The views of a scene show one set of named points, each view turned or mirrored, and shifted as a whole, with a little noise and some points left out.
(in the rows, 128 means zero)

Scene 1
View 1
j428: [123 151 141 122 111 101 128 148 117 107 139 155 113 138 169 105 121  80
 132 119 108  93 168]
j746: [104 141 173  82 138 120  93 115 151 106 156 129 112  63 204 108 104 106
  93 154 119  89 145]
j602: [115 140 132 116 116  98 122 132 106  85 148 144 125 158 149 112 115  88
 110 142 118 122 156]
j286: [119 162 140 120 112  86 122 141 131  94 149 133 117 133 148 100 122  97
 102 161 115 112 150]
j868: [133 188 143 132 115 118 119 151 105 107 173 154 172 143 150 141 116 106
 112 131  92  97 152]
j815: [ 97 102 158  69  93 101 142 123 136 135 163 163  92 105 145 141 107 117
  90 147 103  87 169]
j499: [ 95  91 156  79 128 105 119 105 131  96 155 143  95 125 155 111 101 108
  87 182 134 127 150]
j638: [112 110 115  85 101  81 126 115 112  76 124 126  79 173 133  91 106  79
 133 137 145 134 163]
j406: [128 136 141 128 129 104 123 141 114 100 129 153 100 161 174  83 109  72
 148 137 128 112 168]
j834: [109 133 162 153 133 106 139 158 113 107 152 180 123 141 179 106 137  79
  96 154  95  99 165]
j627: [ 76  64 136  52 117 101 114  86 109  66 139 132  87 127 160 119 103  86
  83 144 136 134 155]
j235: [114 185 148 142 139 110 100 144 113  69 154 132 163 109 192 108 135  77
  86 136  98 103 140]
j157: [119 136 152 160 146 126 128 150  85  91 167 181 169 180 167 128 122  84
 101 153  99 123 155]
j943: [ 74  95 126  47  84  81 122 107 120  73 119 127  68  87 175 119 128  65
  90  84 112  90 170]
j374: [112 154 150 126 124 100 119 142 126  93 147 146 121 119 177 102 127  84
 100 146 107 101 155]
j618: [ 87  94 176  80 133 142 120 118 114 119 171 178 134  91 196 159 107 104
  78 135  95  86 162]
j405: [124 149 167 128 146 141 110 138 110 112 169 167 161 129 188 132 104 101
 115 146 106 100 153]
j791: [125 148 152 145 131 103 127 151 119 105 146 161 119 150 171  91 122  82
 123 151 111 105 162]
j886: [114 135 136 101 121 107 110 125 112  85 137 136 113 132 176 107 110  78
 122 121 121 109 161]
View 2
j499: [ 73 137 157 139 150 109 111 101 123 139 125  90 102 149 150 125 139 102
 123 187  83 118 113]
j886: [ 72 136 131 112 122 100  97 137 155 120 126  95  74 154 151 160 132 107
 119 153 114  97 150]
j815: [112 128 129 142 155 139  94 153 113 138 145  86  71 141 159 113 140  84
 148 206 104  83  80]
j618: [121  94  92 134 176 128 101 124 131  94 113 114  90 152 141 137 135  81
 144 212  97  89 116]
j943: [ 96 126 135 114 120 121  82 123 115 140  95  44  17 135 140 190 120 124
 165 162  85  79 114]
j791: [ 85 159 134 131 125  85  88 146 155 139 154 120 115 159 155 158 142  79
  88 149 109 109 156]
j235: [101 136 119 146 151 103  89 143 171  95 125 110 126 143 142 171 121  94
 127 124 123  92 210]
j868: [107 135 121 129 143 121  97 177 169 101 170 120 124 149 165 135 117  93
 119 157 156  83 183]
j406: [ 61 157 132 105 106  80  94 150 164 139 145 118  80 167 156 163 147  90
  86 149 111 107 143]
j627: [ 70 122 161 109 135 110 113  75 117 136 106  64  68 147 146 148 121 134
 134 196  80 115 115]
j638: [ 51 162 175  95  93  93 102 122 137 162 146  73  62 154 167 152 125 127
 101 161 109 114 130]
j602: [ 85 149 147 115 124 102  98 135 149 132 154  98 103 151 161 150 120 108
 108 161 123 105 160]
j834: [121 148 112 134 142  89  77 146 142 135 155 129 117 162 150 172 136  68
  93 169 104 104 155]
j428: [ 92 150 121 118 118  97  85 168 156 133 148 110  77 155 156 164 138  85
 110 148 121  87 146]
View 3
j746: [ 98  97  76 143 124  74 128 143 128  88 133  70 159  38 118  93  88  94
 108 112  51 124 139]
j602: [126 121 111 162 107 127 150 133 163 102 111 123 138  95 116 116 104 114
 143  87 103 156 136]
j428: [120 144  95 141 121 132 139 151 166  95 112  95 109  87  99 122 112  98
 138  83  93 145 129]
j943: [120 104  32 155 113 153 158 124 135 144 112  95 126  31  86 147 102 104
  87 162  92 169 113]
j499: [ 80  90 109 177  98 104 150 150 136 118 129 101 178  83 132 112 100 117
 103 122  97 159 145]
j815: [ 78 106  90 166 133 123 132 176 144 132 137  72 163  89  72 134  95 127
 109 129  81 153 157]
j618: [ 91  89  83 142 107 107 125 160 190 103 154  70 175  60  91 140  42 103
 101 116  73 132 164]
j868: [149 126 112 145 137 111 126 143 186  82 120 113 137 103  82 107  78 121
 176  53  76 131 156]
j235: [144 106  89 128 120  97 134 126 171  62 118 135 118  48 121 101  81 108
 168  77  75 119 139]
j405: [120 120 118 138 111  96 125 150 195  72 135  87 153  88 112 110  62  95
 140  60  76 125 154]
j374: [109 119  95 140 117 110 137 150 157  84 118 114 121  66 118 112 103 106
 144  92  85 135 137]
j157: [119 120 136 140  94 124 138 151 219  70 128 135 136 106 126 130  68 108
 164  60 113 137 159]
j286: [113 118 107 157 127 109 143 147 137  94 112 124 129  86 115 101 119 124
 153  92  90 145 137]
j886: [131 124  89 153 104 126 148 125 160 103 111  98 132  72 116 115 101  93
 121  94  92 153 123]
j627: [107  81  79 187  81 129 169 116 138 142 118 105 183  60 128 127  89 111
  76 150 107 180 127]
j834: [ 87 125 113 128 108 121 132 175 186  75 133 120 111  82 120 136  96 105
 150  88 101 133 150]
View 4
j428: [141 178  70 121 139  93 111 126 129  96 131 110 145 158 140 147 150 141
 156 123 105 141 168]
j627: [ 87 147 136 120 220  83 127 115 136 151 115 108 162 157 184 106 132 150
 158  93 146 117 127]
j374: [136 161  77 116 145 112  91 135 128 103 124 103 128 159 155 121 142 144
 157 105 114 151 176]
j286: [128 156  82 119 134 103  79 131 125 120 127  94 140 179 136 121 136 153
 150  99 111 159 156]
j406: [150 166  68 146 141  87 118 127 144 105 122 103 144 149 140 169 147 149
 166  99 123 140 140]
j602: [115 165  88 129 136  95 113 129 131 123 126 101 142 164 145 123 158 162
 155  97 109 145 144]
j618: [113 176 125  78 176 131 104  86 138 113 113 128 121 152 204 104 162 149
 156 128 132  87 208]
j868: [122 188  76 103  86 112  95 118 123 108 125 110 111 162 129 103 183 165
 154 117  86 138 179]
j638: [111 157  98 147 172  59 129 131 132 140 126  99 179 168 133 149 133 152
 156  96 123 146  99]
j815: [109 168 127  80 172 104  89  85 124 127 127 119 167 202 169 135 137 144
 139 142 121 106 183]
j499: [114 143 123 112 181 114  89 102 142 141 115 103 149 180 179 129 133 161
 152  93 145 122 150]
j235: [134 163  65 113 128 125  90 155 124  97 120  97  94 134 149  76 156 145
 165  92 104 162 185]
j791: [147 161  67 133 126 116  99 129 141  99 124  98 132 161 154 155 154 157
 159  99 114 148 164]
j157: [122 169  78 133  95 139 126 126 144 107 122 100 116 149 181 133 199 197
 154  83 100 139 170]
j405: [140 177  84 107 112 128  94 101 146 108 110 115  98 143 160 117 179 166
 166 104 119 112 185]
j746: [145 157 103  88 186 111  53 104 136 113 109 113 106 151 156  94 116 117
 171 112 151 117 188]
j834: [140 159  73 122 130 138 105 130 137  93 129  98 133 168 185 154 160 166
 148 105 109 147 194]
j943: [ 98 168 114 103 239  62 137 143 109 112 134 116 176 149 167 103 110 103
 150 143 120 131 166]

In a view up to two points have been moved. Name them for each view, in the order of its rows, or write none.
view 1 | none
view 2 | j815, j791
view 3 | j627
view 4 | j499
